Points on a hilly landscape, in no order, each with its height.
A ball rolls from a point to the lowest of its 5 nearest points, and stops where none of them is lower. Distance is the straight distance between rows; heights are no part of it.
Ran (h 1.28): 105,65,84,89,132,110,108,102,99,132,120,98,105,88,106,90,103,74,94,121,96,127,123,90,110,63
sote (h 1.37): 105,98,92,100,108,81,107,109,93,110,115,98,106,89,108,101,117,91,92,104,93,107,96,81,102,117
Nesor (h 2.27): 107,112,121,113,92,129,87,86,76,141,80,94,107,84,92,118,53,134,87,109,104,131,120,93,87,75
favo (h 1.53): 101,103,71,70,111,83,95,98,89,93,114,78,74,109,124,96,108,90,102,101,123,79,92,91,109,97
kibu (h 1.66): 95,119,120,116,104,119,110,112,85,99,90,108,97,75,82,104,73,120,92,93,105,112,119,104,91,87
Nezut (h 2.35): 88,121,138,115,55,118,93,75,89,82,75,90,131,107,90,71,102,79,136,98,96,101,107,82,116,100
nos (h 1.40): 96,88,67,80,120,95,100,99,89,117,101,88,94,118,129,99,92,94,99,122,104,116,108,95,125,70
tutuz (h 3.51): 106,115,123,116,91,115,79,101,96,81,90,110,107,96,66,87,107,113,102,84,107,102,116,114,90,88
pil (h 5.20): 122,96,128,122,61,103,83,103,88,89,73,95,129,101,79,64,128,116,102,91,110,102,117,134,86,98
vok (h 1.35): 95,84,68,74,101,97,99,117,108,78,118,88,93,111,121,98,107,76,111,95,102,73,87,97,130,99
Zak (h 5.34): 84,118,125,119,78,109,80,88,126,83,92,128,99,118,84,126,92,112,114,77,78,111,79,81,104,108
Pul (h 2.36): 95,100,137,103,85,99,99,103,106,67,73,98,122,105,82,81,111,66,109,79,105,82,111,116,113,105
Tam (h 5.02): 83,98,115,90,105,93,100,103,115,60,95,125,104,128,98,108,107,87,106,83,90,90,75,112,112,114
Rasev (h 6.10): 121,70,61,81,120,127,84,94,112,136,120,122,111,88,93,85,92,111,93,115,103,130,110,97,68,88
kosub (h 1.95): 103,89,97,103,109,89,112,101,98,129,114,97,114,79,82,94,111,87,85,114,95,93,106,104,99,97
lozi (h 5.39): 84,100,111,92,92,105,104,103,118,76,87,113,100,105,102,107,109,90,110,73,89,91,93,99,107,118
neron (h 3.48): 111,86,129,84,93,85,98,100,92,92,78,95,121,97,80,63,117,76,108,90,93,78,109,120,111,112
Fezi (h 1.69): 90,122,110,108,83,122,96,92,99,89,90,110,91,103,90,123,96,129,116,96,92,119,75,89,97,99
doluz (h 1.41): 103,110,58,91,123,81,117,95,102,128,122,84,78,110,121,102,111,100,99,118,112,99,100,87,100,85
Posuv (h 0.95): 91,98,109,96,74,140,102,98,69,102,87,90,119,91,106,85,61,77,118,114,80,130,80,106,124,82
Vov (h 6.43): 102,111,123,118,68,107,84,96,127,82,94,118,99,102,74,99,106,109,109,94,106,93,106,121,91,98
zesob (h 1.79): 95,93,88,72,104,60,95,97,108,103,118,91,107,107,99,95,122,72,98,101,91,79,111,101,86,106
sav (h 2.16): 108,82,87,97,72,119,103,103,72,108,113,76,108,81,95,88,73,64,107,118,101,102,99,104,117,103
nof (h 4.30): 108,64,121,96,99,84,83,109,103,96,115,73,120,103,77,61,129,44,103,97,98,74,104,136,101,115
Purur (h 2.25): 82,131,109,122,96,138,101,109,99,94,100,110,92,87,93,136,83,134,90,108,100,111,103,87,83,82
rusu (h 1.67): 107,94,72,67,109,100,92,104,93,99,111,78,78,101,127,109,85,92,98,119,109,101,95,69,120,81
Dafuf (h 4.58): 120,92,96,120,144,79,91,100,124,139,108,98,99,98,83,70,129,97,83,91,104,75,131,144,71,101
nem (h 2.11): 109,111,84,86,105,109,117,113,80,98,91,91,89,96,136,105,93,108,105,107,104,122,90,87,128,92
gezo (h 0.98): 98,88,85,90,105,119,102,106,79,117,94,90,102,83,114,97,84,74,96,124,96,124,104,94,109,90
muve (h 1.07): 87,115,111,106,59,135,114,80,98,73,76,89,111,105,82,97,85,79,125,104,101,117,91,91,107,91
nufu (h 1.86): 88,79,76,99,122,119,121,90,112,136,113,93,108,94,102,86,113,89,90,116,100,121,121,97,81,92
div (h 4.79): 78,130,133,135,86,86,81,91,115,66,96,127,110,126,85,127,111,99,104,95,73,112,77,95,122,108
Vedez (h 1.23): 113,100,111,94,97,84,115,114,100,92,109,101,90,89,98,103,87,128,88,100,106,93,113,93,84,112
zev (h 2.19): 100,102,92,100,83,125,93,90,111,62,81,85,86,104,135,108,77,88,139,95,93,115,81,63,122,73
gepim (h 1.74): 117,95,108,111,94,111,118,94,95,121,104,100,110,75,94,100,71,116,93,102,100,103,108,95,106,98
modud (h 1.25): 99,78,102,87,95,121,104,88,90,108,110,94,114,83,92,91,92,77,107,114,90,107,106,107,116,105
Vofo (h 7.08): 118,100,98,98,120,68,91,115,118,126,111,100,94,97,88,78,151,88,89,101,109,91,102,128,78,119
Visi (h 2.51): 114,89,97,119,112,102,98,94,103,140,114,108,121,87,99,111,84,107,98,105,117,116,129,92,88,93
fimat (h 1.59): 95,82,110,99,98,116,118,102,81,123,101,92,115,75,87,105,87,85,93,117,95,111,94,96,111,100
Bilis (h 1.90): 105,85,96,89,131,86,109,96,125,139,120,104,103,96,82,87,111,102,95,109,113,112,109,106,83,105
zuso (h 2.42): 96,99,84,90,99,89,104,86,114,72,88,110,93,110,110,101,102,117,109,81,93,86,90,95,109,124
sinu (h 4.77): 86,118,142,139,70,92,82,84,119,82,75,115,109,119,75,111,120,101,110,79,93,82,88,111,118,99
zik (h 1.72): 104,97,65,72,106,78,97,100,100,102,119,63,80,112,125,77,100,90,98,127,119,99,89,89,111,80
Duk (h 2.33): 94,141,113,121,85,128,87,92,92,84,82,108,98,94,85,112,77,118,91,92,102,113,100,110,87,90
Lik (h 4.85): 121,102,121,128,113,78,103,109,99,120,96,92,114,88,82,75,106,108,89,104,102,79,116,135,89,106
pudur (h 1.05): 90,116,107,117,70,135,112,84,100,86,84,102,102,104,105,105,79,107,116,97,92,124,75,75,92,96
sur (h 1.96): 87,107,98,116,85,142,108,107,92,96,100,96,94,96,97,125,80,125,93,103,97,119,87,94,86,80
Sunag (h 1.88): 96,93,93,100,87,111,117,99,81,99,89,92,93,95,108,110,95,115,100,109,86,106,86,91,102,114
Tafe (h 1.42): 112,72,77,72,126,89,112,90,105,120,120,77,95,95,123,77,106,83,102,123,102,115,114,94,110,76
vasen (h 2.18): 108,78,86,84,114,77,92,105,110,66,123,107,105,128,114,96,138,68,106,105,108,67,81,123,114,121
mitef (h 4.52): 80,122,137,129,78,103,99,76,108,66,87,119,112,117,76,107,113,69,114,92,94,95,92,95,117,100
lidu (h 1.60): 104,104,116,102,76,111,113,107,85,102,88,102,107,87,88,95,88,114,89,109,93,104,92,99,98,98
salub (h 1.76): 83,138,121,128,81,112,96,97,81,111,94,103,101,85,92,100,85,137,77,89,107,103,127,103,98,79
nugab (h 2.39): 86,83,91,86,112,80,99,119,110,79,119,107,111,120,116,91,125,64,115,91,103,65,90,114,119,115
segi (h 3.44): 97,81,96,96,99,90,95,115,112,59,108,118,101,121,123,93,117,86,129,75,98,80,87,96,131,106
zunuf (h 4.60): 111,74,100,87,120,84,119,85,93,117,126,90,104,93,92,86,118,56,104,132,107,103,122,118,96,101
dov (h 2.46): 93,85,97,108,102,115,98,103,83,134,101,102,112,92,110,109,76,99,88,112,100,124,101,81,114,85
Reg (h 6.15): 88,107,89,91,106,114,101,99,104,70,107,107,99,106,125,105,93,79,121,74,92,88,89,107,116,111
Bem (h 1.45): 96,103,71,99,120,82,110,106,121,139,122,99,117,94,94,99,108,110,86,104,109,112,106,93,89,83
zol (h 8.48): 109,100,130,120,81,101,96,102,98,92,96,92,102,98,78,86,111,106,93,91,104,72,99,130,89,110
vedig (h 1.81): 111,100,72,77,118,71,106,95,91,100,105,88,94,110,97,95,111,103,100,109,104,91,92,93,91,117
Vuzat (h 3.94): 83,89,99,93,87,102,98,98,97,72,86,117,81,101,105,109,91,96,108,87,88,98,99,100,103,120
nuki (h 2.29): 91,105,113,99,65,117,107,80,97,82,81,97,88,94,84,93,81,88,129,100,95,94,93,99,104,105
Dap (h 7.46): 99,98,109,99,85,109,91,100,120,85,93,103,92,85,86,98,114,124,98,101,109,92,106,105,89,121
nuruz (h 5.04): 119,83,112,114,105,79,104,109,106,108,104,94,108,89,89,87,112,98,89,100,105,81,101,119,84,125
Patad (h 2.45): 99,114,100,101,98,106,107,110,96,87,99,98,99,120,107,130,80,131,93,91,97,106,91,71,92,111
Zos (h 2.44): 94,130,125,129,100,124,88,98,98,91,106,113,92,99,81,111,95,127,95,94,107,99,99,116,77,96
zize (h 4.80): 80,114,118,117,79,95,107,86,114,55,95,121,103,135,105,125,112,70,106,82,83,107,85,121,133,112
tobis (h 1.97): 93,91,77,96,112,106,103,93,84,132,104,98,116,97,107,103,87,102,87,116,89,120,98,75,106,77
mame (h 2.96): 91,98,109,117,98,113,106,104,76,115,102,93,110,88,108,129,57,121,90,78,91,121,115,84,86,73
rol (h 1.27): 89,92,75,100,110,93,108,97,108,139,115,94,121,93,98,97,97,107,88,112,102,119,117,84,109,95
Rap (h 1.39): 112,95,86,85,115,109,116,106,92,105,118,73,104,84,91,94,113,66,100,130,94,110,115,106,106,106
babo (h 5.23): 107,73,61,96,111,98,86,98,102,153,119,113,112,95,93,93,84,109,103,120,103,120,115,77,79,91
Piv (h 1.85): 107,73,79,72,90,86,99,107,106,98,122,81,89,104,123,88,101,81,98,124,119,110,116,82,105,79
posar (h 3.09): 105,130,125,114,100,96,79,92,104,71,101,122,82,91,80,109,113,135,87,91,106,85,105,126,93,98
kop (h 1.38): 90,101,120,101,73,121,106,98,85,87,75,100,107,96,80,85,100,94,110,94,108,110,97,92,108,107
lupi (h 3.79): 105,74,76,101,131,100,89,98,106,148,112,99,112,87,100,99,90,102,96,105,104,119,115,86,79,88
Lelo (h 1.98): 100,99,81,97,96,110,110,118,94,118,102,80,100,83,115,96,85,110,82,123,108,115,96,77,112,93
piget (h 3.57): 90,113,145,117,64,112,86,96,85,82,68,93,128,104,74,64,119,98,113,97,93,112,115,111,89,94
goni (h 3.29): 100,98,102,98,86,127,100,96,115,69,83,87,92,108,116,98,84,83,128,89,88,101,86,83,125,96
dof (h 7.10): 99,87,124,99,94,90,96,102,102,96,92,115,116,91,90,99,122,105,85,101,103,74,103,122,87,110
Zede (h 2.31): 113,113,107,122,124,80,102,99,108,136,118,99,94,84,89,95,92,110,86,91,99,84,122,112,74,102
zut (h 3.77): 116,89,98,95,120,73,96,107,117,129,110,105,87,105,93,82,135,105,95,113,94,91,94,106,77,122
Tibad (h 5.03): 98,68,63,88,112,115,103,85,100,152,117,116,101,96,113,91,94,95,95,113,105,122,109,73,92,79
Koz (h 1.64): 91,104,119,119,104,111,106,106,84,117,92,91,111,86,94,107,66,111,86,101,103,108,118,102,92,79
Sute (h 3.17): 118,107,125,106,87,78,113,112,104,104,94,100,115,85,78,87,111,113,84,94,111,99,124,121,96,101
pib (h 2.55): 125,104,87,101,116,85,104,119,93,133,106,112,102,91,110,125,78,125,94,94,115,110,109,69,101,91
mina (h 4.33): 94,119,87,103,108,131,105,108,80,114,88,102,98,108,120,134,53,134,73,88,102,111,89,70,87,73
Viku (h 3.52): 87,94,118,119,66,141,109,104,83,132,94,94,128,79,102,105,56,107,92,99,101,121,90,80,112,70
pigur (h 2.28): 93,130,94,111,107,127,96,95,99,86,102,107,87,107,106,137,73,137,113,87,89,127,82,86,90,101
Makaz (h 1.84): 95,105,121,116,106,97,102,96,90,137,88,93,108,73,79,102,91,122,82,95,101,105,132,120,91,78
Bolip (h 2.24): 107,101,124,129,81,119,102,98,82,127,109,83,116,94,85,114,63,109,102,90,110,116,112,87,104,86
duv (h 1.01): 109,130,103,97,125,89,125,106,87,103,90,105,90,87,107,124,90,137,82,88,105,98,112,90,77,108
mus (h 5.05): 92,110,131,135,84,94,63,84,116,81,89,123,103,99,77,124,113,108,102,71,104,90,95,107,92,108
Sodog (h 4.59): 84,119,142,129,78,94,94,85,106,55,77,109,113,129,73,115,121,73,95,88,84,103,81,113,135,107
kof (h 1.77): 99,98,93,91,104,76,95,87,105,98,104,116,102,115,107,106,115,120,102,91,100,84,97,96,92,125
bivop (h 1.70): 102,110,76,74,109,87,106,96,97,92,113,88,90,111,123,105,107,89,107,113,100,70,93,85,108,110
Zun (h 3.97): 72,131,123,114,78,123,107,83,112,74,84,118,92,113,102,105,91,77,101,89,75,98,74,82,125,101
siba (h 1.15): 107,71,100,98,93,96,99,110,100,93,113,105,103,106,101,88,104,58,114,84,90,68,93,103,102,113
fafav (h 1.82): 104,91,98,102,138,69,97,102,131,135,120,97,108,88,92,87,117,110,89,94,118,108,121,107,61,104
vab (h 1.61): 97,111,48,100,127,59,120,101,106,131,118,82,67,110,96,104,103,121,90,108,120,96,92,102,84,104
ritez (h 1.68): 100,102,107,107,89,102,110,116,88,108,101,91,102,90,109,108,75,111,90,108,106,118,85,95,89,119
Nufol (h 2.52): 104,113,131,125,120,81,106,107,91,113,95,102,106,88,79,76,112,105,92,93,106,85,137,138,88,93
Gaku (h 3.87): 124,98,123,115,107,70,105,104,113,129,111,107,97,86,87,91,123,108,82,104,107,98,111,131,85,88
Kab (h 1.65): 116,106,80,97,118,60,100,100,120,109,106,108,93,117,98,101,123,121,92,98,105,59,91,103,83,132
sefa (h 1.34): 99,102,66,67,129,69,112,90,113,110,109,76,76,122,123,89,116,93,105,115,108,83,100,94,98,99
mor (h 5.06): 84,120,123,121,98,98,64,98,114,67,102,138,90,111,93,124,108,121,96,76,97,93,100,104,93,106
zal (h 2.22): 107,89,76,111,132,104,94,91,122,150,123,94,115,81,90,97,100,96,94,110,114,115,116,97,81,94
gitur (h 1.10): 97,89,76,85,116,100,116,101,95,126,114,105,109,99,111,95,98,79,91,124,95,123,114,93,103,92
Daf (h 1.78): 128,57,79,87,99,99,119,107,113,121,126,78,106,107,130,80,107,88,112,130,107,127,99,91,106,61
zare (h 6.31): 95,84,113,99,90,103,106,104,107,67,78,116,97,114,104,110,93,64,117,73,95,85,94,102,110,108
varet (h 1.99): 93,103,129,103,57,125,103,86,84,93,63,93,105,103,86,77,85,65,119,93,94,112,116,109,112,97
Zonip (h 1.83): 105,67,98,85,101,112,97,114,83,109,127,88,92,93,119,83,82,64,105,131,101,133,87,92,127,68
Mirup (h 2.91): 96,142,117,118,114,110,76,85,116,72,97,137,76,100,93,128,121,149,90,96,94,98,103,110,89,103
Kimu (h 2.21): 83,99,95,104,83,131,110,111,104,80,87,101,95,98,108,120,86,110,100,106,94,119,86,91,95,109
kevid (h 2.09): 98,106,66,94,97,78,98,87,106,99,87,102,88,112,125,103,98,122,101,111,106,81,87,86,116,114
dosen (h 2.47): 98,116,79,107,87,137,100,98,104,76,91,109,88,104,111,116,78,137,97,85,95,128,66,79,96,80
veful (h 3.45): 97,92,91,107,117,107,92,104,85,147,99,102,109,82,103,118,57,113,90,103,102,113,124,83,85,85
Fatoz (h 2.49): 104,99,60,106,124,74,110,112,96,137,130,102,89,104,108,105,90,125,92,101,119,109,94,89,85,87
Gotu (h 1.91): 115,88,74,67,110,81,105,99,100,108,113,80,73,121,130,100,80,96,111,117,130,113,86,71,118,72
nutu (h 5.74): 90,87,122,80,95,76,92,97,100,94,88,118,91,95,95,101,122,98,99,92,101,71,95,115,96,124
dem (h 3.73): 99,85,93,87,84,114,86,104,105,72,116,94,90,98,122,96,82,78,122,87,105,97,73,77,134,94
Dukip (h 5.49): 116,89,111,94,108,88,103,94,90,109,99,89,117,98,83,67,118,72,95,124,100,92,115,121,107,101
Lur (h 2.93): 94,102,93,111,94,136,112,113,82,100,104,99,102,100,101,126,68,117,94,90,93,124,91,85,91,87
dilop (h 1.24): 104,95,70,68,108,70,99,93,113,109,121,81,87,115,112,91,120,86,105,112,95,86,101,105,102,102
Nune (h 2.20): 105,80,96,92,113,79,101,106,113,57,114,106,110,126,117,114,129,62,106,94,100,80,68,124,110,130
kiraz (h 1.47): 90,107,118,131,80,133,110,112,93,103,89,97,98,94,83,102,70,101,93,107,108,119,87,96,100,92
Fefif (h 1.63): 97,95,98,96,79,118,99,117,72,97,100,75,91,84,115,96,73,70,122,111,91,115,92,92,111,106
limen (h 2.99): 109,111,130,110,116,80,97,103,94,105,88,103,97,88,87,93,119,117,74,101,97,80,131,140,75,102
vop (h 3.26): 90,110,108,107,72,119,103,98,106,68,78,117,91,99,103,111,94,96,124,88,88,104,81,97,108,94
zezil (h 1.48): 104,94,75,79,104,88,97,107,94,93,111,84,94,102,101,104,120,82,107,100,91,80,105,97,111,111
vunat (h 2.13): 87,96,74,95,83,123,95,99,87,79,87,101,96,99,124,106,94,105,105,112,92,113,85,82,111,96
zikib (h 0.89): 93,110,107,115,73,151,107,84,73,92,66,83,105,98,109,86,63,77,132,112,78,124,89,90,111,72
tivu (h 0.48): 99,87,99,100,74,112,107,95,98,92,94,92,98,94,96,93,73,62,116,92,91,101,95,106,119,115
tupi (h 4.86): 93,94,119,92,94,89,107,96,124,76,89,127,95,122,106,96,124,114,94,81,105,81,90,118,95,118
Tono (h 1.50): 103,117,58,67,114,92,108,93,92,116,93,76,64,122,110,100,100,104,100,112,121,112,87,88,100,95
Lav (h 1.26): 101,109,108,105,123,97,97,99,93,119,101,99,93,90,99,121,83,119,91,88,108,104,121,88,84,105
Fezun (h 2.75): 112,102,88,106,110,94,115,121,83,103,117,97,98,106,124,119,94,135,96,90,115,105,81,79,93,105
nata (h 2.41): 106,82,88,85,111,70,95,110,116,71,133,89,98,132,133,91,122,74,100,93,112,64,81,100,113,97
mika (h 3.71): 89,93,120,96,97,84,99,93,124,83,76,124,106,99,100,100,121,81,102,78,102,64,112,116,101,127
les (h 2.77): 97,82,66,68,83,89,87,115,105,91,129,71,88,107,125,94,102,90,103,107,115,102,79,60,120,83
Vigam (h 0.93): 91,93,92,107,90,137,97,101,73,108,100,84,99,89,98,95,94,79,106,118,82,124,101,104,125,94
Mafo (h 1.55): 109,66,80,95,109,106,114,100,104,117,132,81,103,93,120,79,98,63,110,128,97,125,109,98,101,76
vipir (h 1.52): 102,114,60,89,119,102,104,116,84,130,110,96,92,118,120,106,91,117,92,121,107,114,103,74,118,92
notik (h 6.99): 109,79,100,92,125,96,103,89,111,128,111,101,109,92,71,73,133,66,93,120,102,105,126,127,94,109
des (h 1.71): 93,112,127,112,67,133,102,85,105,70,78,106,110,109,83,100,84,74,127,95,86,101,99,88,117,96
Guf (h 2.30): 115,87,79,70,88,104,74,118,100,90,113,75,90,105,119,97,91,88,95,113,107,121,80,79,134,81
Leko (h 2.15): 96,94,95,81,117,84,101,97,108,81,92,113,109,121,120,107,127,77,103,75,98,66,100,121,98,123
datav (h 1.94): 106,101,77,85,99,94,114,94,109,84,105,100,102,111,114,112,94,131,97,88,108,90,97,89,100,120
figu (h 2.76): 93,90,94,86,86,119,105,106,95,82,87,92,97,93,100,95,94,78,119,97,94,95,100,106,124,109
Pobel (h 1.46): 100,101,58,89,129,74,110,102,109,132,120,94,101,108,94,99,126,104,90,107,110,107,99,100,89,103
Nuguz (h 2.34): 109,98,90,71,107,81,101,95,96,106,114,90,97,98,86,99,111,81,107,117,92,78,106,103,97,110
Nokem (h 3.10): 82,127,109,100,102,140,102,94,77,116,89,103,98,89,94,123,53,124,78,90,90,124,99,77,80,74
zuve (h 1.54): 108,110,72,102,132,58,107,103,106,110,112,98,92,122,99,96,117,126,92,98,114,91,100,91,72,119
raruf (h 1.36): 105,104,114,107,98,108,109,102,88,98,91,91,102,94,91,96,87,111,77,95,108,103,107,101,95,104
Zes (h 6.24): 84,97,124,102,76,99,96,90,115,69,84,129,104,109,80,124,113,112,106,82,96,82,85,104,101,117
gur (h 3.47): 115,102,121,106,140,64,86,111,111,122,104,110,89,91,84,85,119,115,85,100,88,88,116,130,84,119
Givis (h 2.01): 111,95,107,104,100,74,90,106,93,94,104,121,101,97,100,103,119,119,84,99,103,76,106,109,76,120
Fub (h 2.00): 97,71,91,101,138,95,95,94,133,141,113,109,110,91,86,78,117,89,97,104,111,107,126,106,70,106
duvuz (h 1.06): 107,90,82,83,105,109,99,104,85,103,114,82,104,85,98,93,98,77,101,117,96,113,101,98,111,96
vapos (h 3.75): 89,128,116,130,101,101,60,85,113,70,90,128,80,99,91,128,105,135,94,84,80,90,91,120,97,111
Tunor (h 2.26): 100,102,72,81,93,110,106,103,90,83,83,79,78,106,122,108,88,100,121,98,92,103,96,84,110,103
kunag (h 2.97): 102,128,124,121,89,112,66,84,114,71,87,124,83,97,79,122,97,123,106,96,94,106,104,104,92,100
lipa (h 1.49): 97,109,54,78,122,67,110,92,106,117,108,96,75,126,111,111,112,112,93,109,121,90,84,92,101,105
dek (h 2.12): 99,116,119,114,105,97,102,107,93,89,85,112,84,91,98,108,108,122,88,80,108,86,116,117,79,97
taka (h 2.53): 90,122,110,110,95,124,100,103,90,89,96,109,95,86,103,134,66,135,95,97,94,115,90,86,77,86
laso (h 1.93): 105,102,103,86,105,75,106,109,93,116,105,104,105,90,84,108,112,98,93,113,106,90,108,110,91,121
veral (h 2.43): 90,105,95,103,104,114,93,108,88,103,93,102,96,84,112,123,72,126,81,90,90,103,87,87,79,98
Fod (h 1.22): 76,114,122,115,65,146,116,93,84,98,78,86,118,108,94,87,73,101,107,97,105,126,96,81,112,100
Kopi (h 4.72): 88,114,128,120,92,95,108,85,117,69,81,117,115,115,84,111,123,78,115,79,105,92,96,123,122,102
bove (h 2.08): 94,105,137,117,72,118,101,92,100,72,69,102,119,103,83,85,114,78,119,89,98,94,100,110,111,109
giz (h 2.02): 103,100,101,80,130,68,89,99,103,91,106,107,110,116,105,89,131,76,92,91,98,50,95,113,91,129
tun (h 2.73): 94,108,98,98,70,125,103,99,108,74,79,105,85,114,97,101,88,100,109,88,89,100,86,90,103,110
sivos (h 3.05): 101,131,88,104,112,125,101,102,101,81,106,111,100,96,108,134,77,141,90,80,100,119,96,83,74,93
dulok (h 2.10): 114,74,92,96,120,73,103,116,124,71,112,99,109,130,108,101,132,56,104,95,106,55,96,105,99,122
rovu (h 2.48): 101,117,120,106,98,120,99,92,92,84,102,131,88,96,94,119,92,123,81,78,101,101,96,103,93,103
Gimi (h 1.62): 100,106,122,126,97,120,105,104,85,95,111,85,116,82,75,92,98,107,91,91,113,108,107,108,99,81
Ramis (h 0.96): 82,114,99,114,78,134,109,85,90,90,79,108,99,99,104,100,70,85,116,107,87,125,81,90,110,88
tarop (h 0.79): 114,95,79,63,123,65,104,97,104,100,123,79,93,96,110,87,118,81,104,112,97,102,107,110,107,100
Megek (h 2.50): 93,102,88,102,95,118,97,91,106,79,106,118,93,114,111,111,106,129,103,85,96,94,77,83,105,118
kinu (h 2.66): 103,89,84,91,89,113,92,116,109,84,99,79,87,87,131,104,75,94,135,106,107,108,79,65,125,99
nek (h 1.16): 98,92,104,101,69,120,98,96,90,97,80,79,97,91,98,96,73,75,123,105,98,114,100,96,111,90
suno (h 0.71): 100,116,69,97,122,78,103,100,110,124,116,96,79,115,111,126,88,135,85,101,131,102,74,86,102,100
pozov (h 3.95): 88,137,119,129,101,101,73,97,89,70,79,125,82,106,80,115,113,142,85,89,92,82,109,134,81,103
gan (h 2.38): 99,99,97,96,99,120,95,93,110,62,87,92,83,107,126,105,80,97,128,92,82,107,84,68,122,96
gef (h 1.58): 107,92,99,96,107,107,114,103,81,141,107,94,127,88,94,96,105,93,93,117,109,118,120,95,113,94
niv (h 2.17): 77,115,107,102,72,138,93,76,117,65,88,98,94,101,131,116,83,98,129,92,75,113,58,71,125,74
bib (h 4.46): 89,90,131,102,77,98,95,104,105,82,68,114,113,126,76,83,123,81,104,81,108,76,106,119,103,113
Lifif (h 2.68): 119,110,113,112,126,74,88,106,104,95,95,133,93,103,96,108,116,121,88,94,95,78,107,127,77,113
zef (h 1.75): 87,88,101,105,87,135,122,104,72,120,89,95,104,83,103,102,70,92,99,105,95,132,93,87,129,88
gukuz (h 5.01): 99,69,65,83,141,99,87,91,134,145,131,97,108,93,101,94,104,121,102,93,111,123,119,107,77,100
Kada (h 1.51): 113,111,127,115,103,110,113,114,94,120,93,99,105,83,80,102,86,106,82,94,109,103,112,113,101,99
vib (h 3.43): 85,109,135,122,66,114,89,89,103,84,76,104,100,104,74,87,118,102,121,96,95,91,101,105,99,101
fulu (h 2.03): 102,101,78,76,112,89,95,98,102,76,99,96,90,106,123,102,107,88,113,98,92,83,88,93,113,104
reb (h 2.14): 113,99,107,120,108,87,98,113,88,125,91,100,107,80,88,94,103,114,77,103,102,94,130,136,89,89
sile (h 1.92): 105,109,70,89,106,104,97,113,99,100,95,84,87,116,124,111,91,140,92,99,101,116,75,73,120,90
vus (h 2.32): 99,99,91,99,78,131,105,95,107,76,89,101,89,105,121,106,76,111,115,100,82,113,80,90,108,116
purat (h 2.05): 129,110,106,99,116,78,101,110,101,114,115,110,84,94,101,97,112,113,88,99,109,74,101,112,75,118
lipu (h 4.21): 107,86,124,88,89,109,114,101,89,101,94,98,129,88,76,75,103,90,96,108,106,99,107,116,111,116
nali (h 3.46): 86,102,135,103,77,111,93,89,114,71,73,113,106,111,85,91,111,76,108,81,91,97,102,107,107,111
per (h 4.22): 100,84,118,99,86,94,97,106,106,67,100,122,103,118,102,99,110,69,115,82,83,85,92,124,110,120
kib (h 2.07): 99,93,83,81,106,75,99,91,100,80,98,100,102,126,124,101,112,99,114,88,94,70,86,105,114,116
kom (h 4.12): 98,118,123,105,65,119,100,89,113,85,86,108,102,106,92,104,99,105,112,91,99,102,89,104,104,104
von (h 1.56): 117,81,65,83,134,110,100,91,105,121,112,87,100,106,129,74,108,81,104,122,113,125,118,92,85,75
vopuz (h 4.61): 98,85,96,82,89,94,95,114,91,89,95,90,98,96,102,86,96,96,103,107,90,71,106,105,113,117
Dife (h 1.31): 112,100,96,105,123,68,115,119,103,109,117,105,107,89,102,108,104,117,91,96,107,95,101,91,89,98
Reso (h 2.23): 104,93,54,69,128,93,108,99,111,136,108,107,96,114,126,91,90,122,91,114,111,130,99,88,106,77
mugik (h 1.87): 96,102,86,79,120,61,92,99,115,103,100,109,102,121,109,92,132,84,98,89,117,56,91,99,86,129
dom (h 2.98): 94,69,91,79,89,77,90,108,119,88,121,82,109,100,101,86,120,59,112,109,90,78,102,105,107,101
gor (h 1.80): 113,105,100,104,140,55,96,118,120,126,123,100,90,104,94,93,117,117,88,102,114,84,109,112,75,104
dez (h 2.37): 87,111,75,95,102,125,97,108,85,105,79,95,80,95,120,113,85,116,95,115,100,114,75,75,123,94
mebub (h 1.57): 97,93,97,100,131,75,103,112,117,143,124,102,106,94,91,98,106,102,107,94,109,99,108,93,79,94
Ter (h 1.43): 96,95,109,99,99,103,114,99,97,128,108,99,112,86,90,99,96,95,86,121,113,118,105,97,108,102
sen (h 3.72): 97,71,89,91,79,94,93,120,104,81,115,84,91,105,110,83,104,73,112,106,88,92,90,95,127,99
Pebe (h 2.40): 114,113,66,101,104,102,114,107,97,103,103,97,73,109,129,117,86,142,87,106,108,98,83,81,106,108
zuzus (h 3.96): 105,92,91,84,102,85,101,106,105,93,113,91,108,91,91,88,106,60,108,106,97,71,99,112,98,120
lato (h 1.29): 100,75,68,84,117,93,109,94,106,132,111,91,105,111,123,90,105,95,94,118,99,128,116,94,104,68
dapid (h 6.37): 115,94,121,85,93,84,107,111,104,107,104,103,109,94,97,84,120,102,93,99,104,84,102,123,91,124
Pemub (h 1.89): 83,115,111,116,107,126,99,111,84,116,85,111,103,89,105,116,81,130,72,86,95,105,113,87,86,81
vupe (h 3.00): 105,129,122,129,94,98,93,97,80,99,78,108,100,91,77,99,128,136,72,87,96,96,131,131,87,100
Zaro (h 2.83): 112,99,111,93,112,58,89,103,118,109,105,109,91,98,103,94,140,117,93,95,109,76,94,111,79,124
mig (h 1.73): 98,93,109,115,126,86,104,110,98,144,124,102,110,81,79,115,84,112,91,107,108,105,113,97,88,95
dena (h 0.53): 113,117,120,107,114,86,82,97,102,68,100,125,85,100,100,128,114,142,85,89,112,84,107,112,76,116
fura (h 2.06): 135,101,104,87,134,55,86,107,114,99,111,101,77,115,99,92,120,120,94,94,119,87,94,101,81,121
dak (h 5.81): 111,67,90,78,84,82,112,91,96,109,134,84,122,89,95,88,112,52,102,122,92,104,119,114,99,89
tekap (h 2.04): 94,106,91,86,100,93,108,104,97,94,97,105,97,97,101,118,88,106,113,108,79,90,109,84,106,114
govi (h 1.44): 94,113,107,102,71,138,94,88,103,76,80,89,86,88,131,107,66,91,129,106,84,132,74,78,111,83
puzan (h 7.24): 117,80,121,110,96,79,106,98,105,113,100,102,116,86,80,81,131,95,97,120,105,89,114,142,91,112
zozo (h 4.62): 102,78,95,83,119,70,94,85,100,118,114,87,97,97,92,82,128,62,109,125,91,93,108,120,89,107
Bagar (h 2.78): 104,118,132,115,96,99,107,105,79,99,86,101,113,98,86,74,110,114,83,89,105,87,124,127,98,81
bidan (h 3.41): 87,139,125,132,84,107,80,108,68,78,71,101,104,97,78,86,110,125,102,80,94,93,115,116,95,93
mival (h 2.54): 82,123,90,115,83,125,104,76,119,60,91,107,90,112,115,115,82,86,113,85,63,114,71,84,121,81
funeg (h 3.04): 99,130,118,133,93,101,94,103,69,89,81,103,112,93,69,91,131,129,78,83,89,83,127,129,78,90
Rafek (h 0.75): 93,99,97,97,91,115,103,112,70,96,86,85,105,87,104,106,86,70,106,117,78,125,103,102,123,101
sovu (h 4.19): 92,89,124,107,88,83,84,97,107,78,96,123,96,106,101,107,118,123,104,77,104,85,103,122,84,110
lemes (h 0.43): 110,97,123,91,109,67,89,94,99,115,110,93,106,97,76,81,139,87,81,126,97,75,116,120,88,119

For each start below, name the point where the ball stops.
nutu: tarop
pigur: zikib
Pobel: tarop
goni: zikib
dak: Rafek
vop: zikib
tupi: tarop
dosen: zikib
zunuf: Rafek
Vuzat: tarop
